The views of a scene show one set of named points, each view turned or mirrored, shifted and resized as a whole, with a little noise and some points left out.

Scene 1
View 1
q848: -3,-14,-9,8,4,0,-15,1,8,-14,8,20,9,1,-1,-18,3,14,5,-6,8,-12,10,-7,-21,-1,11
q328: -2,-20,-3,-12,4,-10,-8,4,-2,4,13,21,-3,-11,1,-19,-14,7,-8,11,2,-6,8,13,-22,5,12
q781: 11,-9,-2,2,-1,-7,-9,11,3,-14,10,8,-2,-2,-6,-14,6,-1,2,-11,-2,-7,4,0,-16,4,3
q792: 20,-6,1,0,1,-5,-4,8,2,-11,-2,-9,-4,-3,-12,-6,11,-3,-1,-13,-8,2,-1,15,-2,6,-4
q760: 10,-9,-6,6,6,4,-6,-7,7,-10,-15,-9,9,0,-8,-5,12,14,0,-6,-2,1,-1,19,5,1,0
q59: 0,-14,-11,9,7,7,-10,-11,9,-8,-10,4,14,2,-3,-11,6,22,0,-2,5,-5,4,11,-4,-2,7
q152: 14,-7,-4,4,3,-1,-6,3,5,-13,-3,-4,1,0,-9,-8,11,4,1,-11,-3,-1,0,11,-5,3,-1
q73: 11,-10,-2,-1,1,-7,-8,10,1,-11,11,8,-3,-3,-6,-13,4,0,0,-9,-1,-6,5,3,-16,5,4
q735: 6,-11,-7,7,5,3,-8,-4,7,-11,-6,0,8,0,-5,-9,9,13,1,-6,2,-4,2,11,-5,0,3
q716: 7,-12,-5,4,4,1,-7,-2,6,-9,-5,2,6,-2,-5,-10,6,10,0,-4,-1,-3,3,13,-5,1,2
q626: -5,-18,-11,5,8,6,-10,-12,8,-5,-8,7,13,-1,-1,-12,0,23,-2,4,7,-5,5,14,-7,-3,9
q913: 1,-15,-5,0,3,-4,-12,3,3,-8,9,17,2,-4,-1,-16,-2,10,-1,-1,4,-9,8,2,-19,2,9
q244: -6,-19,-12,6,11,10,-9,-20,9,-2,-17,4,18,-1,-1,-10,1,29,-3,7,8,-3,4,21,-1,-4,9
q638: 10,-11,1,-7,-1,-12,-8,16,-2,-8,20,15,-9,-7,-4,-16,-2,-6,-2,-6,-3,-7,7,1,-23,6,5
View 2
q328: -7,-1,-7,7,-10,20,-5,-16,29,-13,0,-21,0,-18,20,0,2,8,-8,12,11,-7,-1,17,15,-4,16
q735: -2,1,9,6,6,-4,9,3,12,6,6,-13,-4,8,0,7,6,19,5,8,12,-8,5,-9,4,-25,7
q244: 16,4,18,7,-4,10,5,8,2,-3,3,-28,-1,13,11,10,10,33,12,13,20,8,-12,0,13,-34,1
q760: -4,5,13,8,13,-8,12,7,5,6,13,-13,-4,14,-2,14,4,18,0,2,13,2,0,-15,10,-34,0
q716: -4,1,6,7,6,-1,8,1,14,3,6,-13,-3,5,2,7,5,16,1,7,12,-6,4,-6,6,-22,7
q152: -10,1,8,7,15,-12,14,4,12,8,9,-7,-4,8,-6,9,4,13,-1,2,8,-10,10,-15,3,-26,6
q59: 7,1,13,5,0,1,8,6,8,3,2,-18,-2,12,4,8,10,27,12,15,16,-4,-1,-5,5,-28,7
q792: -19,3,5,8,20,-14,14,0,16,9,15,-3,-6,4,-7,13,0,4,-11,-5,6,-8,12,-18,6,-24,5
q638: -23,-4,-13,7,2,5,2,-19,37,-4,2,-7,-3,-20,7,-1,-2,-4,-15,8,4,-22,13,7,6,2,21
q848: 2,-8,0,2,-8,4,4,-4,24,3,-8,-14,-1,-2,5,-4,11,20,17,25,11,-25,10,3,-6,-9,21
q913: -4,-5,-1,5,-5,7,3,-8,24,-2,-3,-14,-1,-7,9,-1,6,14,4,17,10,-16,6,5,3,-8,17
q781: -16,-4,-3,6,7,-7,9,-8,27,4,2,-5,-3,-6,-1,2,2,6,-3,10,5,-22,17,-6,-1,-10,17
q73: -16,-3,-5,7,5,-3,7,-10,27,3,3,-7,-2,-8,1,2,2,5,-4,8,5,-21,14,-3,2,-8,16
View 3
q626: -12,6,-5,-1,-5,-5,11,-1,-5,-2,3,3,0,-4,-2,0,-3,7,-3,0,-1,13,-11,4,0,-2,-3
q760: -8,6,-4,9,-5,-11,5,4,-3,-3,0,-1,9,-1,-14,11,-8,5,-4,-1,5,10,-9,-3,-6,-7,0
q244: -16,10,-5,1,-11,-6,13,1,-9,-1,4,6,0,-6,-4,1,-1,6,-4,-6,-3,9,-12,5,1,-5,-1
q792: -1,3,-2,9,3,-11,-2,4,6,-4,-3,-8,11,3,-16,15,-11,6,-2,5,11,15,-7,-8,-9,-5,-1
q152: -6,1,-4,6,2,-10,3,4,1,-5,-2,-4,10,1,-13,12,-10,6,-4,5,8,13,-6,-4,-6,-3,-1
q716: -6,4,-4,2,0,-8,5,1,1,-3,0,-2,5,-1,-7,6,-6,7,-3,4,5,15,-9,-2,-4,-3,-2
q781: 0,-2,-4,-2,11,-7,0,-2,9,-5,-2,-8,6,2,-5,8,-10,9,-3,14,9,20,-6,-4,-6,4,-5
q848: -11,-4,-8,-6,8,-5,8,-2,-2,-7,-1,0,3,-2,2,1,-9,9,-8,15,1,16,-4,4,1,9,-5
q735: -9,2,-5,3,0,-8,6,2,-2,-4,-1,-1,6,-2,-8,8,-7,7,-5,4,4,13,-7,-1,-3,-1,-2
q59: -13,4,-6,2,-4,-7,10,2,-6,-4,2,3,4,-4,-6,4,-6,6,-6,1,0,11,-9,3,-1,-2,-1
q638: 5,0,-1,-8,14,-3,-2,-5,16,-2,-2,-9,3,4,1,3,-7,11,1,16,10,25,-9,-4,-6,5,-8
q73: 0,0,-2,-3,10,-6,1,-2,10,-4,-2,-7,5,3,-4,6,-9,9,-1,13,9,21,-7,-3,-5,3,-5
q913: -4,2,-4,-7,7,-3,6,-4,6,-3,1,-2,0,0,2,-1,-5,9,-1,11,4,20,-9,1,-1,4,-6
View 4
q716: 0,-4,-14,-1,-5,1,-5,14,-3,5,9,11,3,2,4,6,13,-10,-6,0,-11,-1,6,1,10,-5,13
q760: 0,1,-20,-2,-3,12,-6,22,-4,5,8,6,3,2,2,4,14,-13,-11,5,-22,3,9,0,4,-1,27
q626: 3,-7,-12,-6,-21,-1,11,6,2,12,-5,14,0,-5,3,1,18,-14,-4,-3,-15,-3,-5,2,10,-4,17
q735: -1,-4,-11,-1,-7,4,-5,15,-3,2,6,12,2,-1,7,7,13,-9,-6,0,-11,0,5,1,4,-5,16
q913: 0,-11,-5,-2,-11,-13,-2,2,-1,4,7,19,2,-3,8,9,13,-5,2,-9,6,-7,1,3,16,-9,-7
q638: -2,-13,-6,1,6,-18,-18,5,-6,1,22,19,5,4,6,15,7,-1,0,-10,13,-8,13,2,23,-12,-24
q59: 0,-4,-11,-3,-18,5,8,10,1,6,-3,12,0,-5,7,2,17,-12,-4,0,-16,-1,-3,3,2,-3,23
q73: -3,-9,-6,1,2,-9,-15,11,-6,-3,16,16,3,4,8,13,9,-2,-2,-7,5,-4,12,2,15,-10,-8
q152: -3,-2,-13,1,3,8,-13,23,-6,-4,13,9,4,4,7,9,11,-7,-8,1,-11,3,14,0,3,-4,17
q328: 5,-12,-15,-5,-10,-24,1,-4,3,21,12,22,3,-1,-3,3,13,-12,-1,-9,1,-8,-3,1,36,-12,-22
q848: -3,-14,6,-1,-18,-9,2,-1,-1,-4,0,20,1,-5,15,11,15,-1,7,-12,9,-10,-1,7,2,-9,0
View 5
q638: 8,21,-17,5,10,-2,-4,-2,5,10,-7,-30,-13,-7,-5,-7,8,-24,3,-8,6,8,22,4,19,-10,20
q73: 13,18,-13,1,11,-4,-8,-3,-6,10,-8,-25,-9,-5,-6,-2,9,-15,4,-2,0,8,10,3,13,-2,19
q59: 22,25,-10,-10,12,0,-5,-4,-21,3,-10,6,11,1,0,2,7,5,-8,8,-10,8,-20,8,-7,5,10
q626: 20,31,-9,-9,14,4,2,-3,-15,1,-8,9,14,-1,2,-2,4,3,-10,4,-8,6,-16,11,-10,-3,9
q328: -2,43,-16,5,12,12,17,-1,12,-4,-5,-15,9,-4,2,-14,-5,-15,-5,-12,3,12,12,16,1,-22,11
q913: 14,25,-13,0,15,3,1,-1,-3,7,-8,-6,-5,-5,-1,-8,7,-16,-8,-3,3,3,6,7,6,-7,13
q716: 17,23,-12,-8,9,-3,-6,-4,-15,5,-10,-14,5,0,-3,3,6,2,2,5,-10,13,-10,7,0,3,15
q152: 20,17,-10,-9,7,-10,-15,-4,-21,9,-11,-23,0,3,-8,8,9,3,8,9,-14,15,-11,3,5,10,19
q735: 21,21,-11,-9,11,-4,-9,-4,-18,7,-11,-9,4,1,-4,3,8,2,0,6,-10,11,-13,6,-1,6,14
q848: 24,19,-11,-3,18,2,-5,-1,-9,13,-6,9,-9,-8,1,-7,13,-19,-14,0,6,-5,3,4,6,-2,12
q792: 14,15,-12,-8,3,-12,-16,-5,-19,8,-13,-38,0,3,-10,10,8,5,14,8,-15,21,-7,2,9,9,22
q781: 14,16,-14,0,11,-6,-12,-4,-7,12,-9,-24,-12,-5,-6,0,12,-15,2,0,0,7,9,1,15,0,20
q244: 21,35,-9,-12,13,7,6,-3,-21,-4,-8,15,23,3,3,-1,1,13,-11,8,-13,9,-27,14,-19,0,6
View 6
q626: -3,-1,1,-11,12,20,-1,6,11,-7,-11,13,-7,4,13,-5,-11,9,5,1,-11,1,-6,-14,2,24,-4
q792: -3,-16,-5,-6,11,3,-22,-2,24,4,-19,-2,-12,-17,22,-9,7,-6,3,8,8,-17,2,-4,1,3,7
q244: -8,0,0,-12,12,23,1,8,14,-9,-18,18,-10,3,17,-4,-20,12,6,6,-15,2,-4,-15,-2,35,-10
q781: 8,-8,2,-6,14,7,-14,-2,14,1,-5,-2,-1,-1,7,-6,15,-4,2,-5,5,-12,-7,-10,8,-7,13
q59: -2,-6,-2,-14,10,19,-5,7,15,-7,-17,11,-10,-1,15,-8,-9,9,5,5,-9,0,-10,-14,3,23,-1
q328: -1,13,15,1,25,12,0,-4,2,1,8,10,7,15,3,2,3,-1,5,-17,-2,-8,13,-12,4,4,-4
q73: 6,-4,3,-6,15,8,-13,-2,12,2,-3,-2,0,0,7,-5,13,-3,3,-6,4,-12,-4,-10,7,-6,10
q152: -2,-15,-6,-9,9,9,-17,1,22,0,-19,1,-12,-12,19,-10,3,-2,2,8,2,-11,-5,-8,2,8,7
q638: 8,0,9,-1,20,5,-10,-6,8,4,4,-3,5,5,2,-2,19,-7,3,-14,7,-15,1,-10,9,-13,11
q848: 11,-3,3,-13,11,19,-3,5,5,-7,-2,5,2,8,-1,-6,6,7,4,-7,-6,0,-22,-17,11,6,12
q913: 5,1,7,-7,16,14,-3,1,6,-2,0,6,1,9,3,-4,5,2,4,-9,-3,-4,-7,-14,7,4,6
q716: -1,-7,-1,-8,13,12,-11,2,16,-1,-14,6,-8,-4,16,-6,-1,1,3,3,-1,-7,-2,-10,2,12,2
q760: -8,-12,-7,-10,10,11,-14,3,23,0,-23,5,-14,-13,24,-9,-6,2,4,12,-1,-9,-1,-8,-2,19,-1

In a view up to two points have been moved. Name them for each view, in the order of its rows, or write -.
view 1 => q792, q152
view 2 => q638
view 3 => q848
view 4 => -
view 5 => q328
view 6 => -
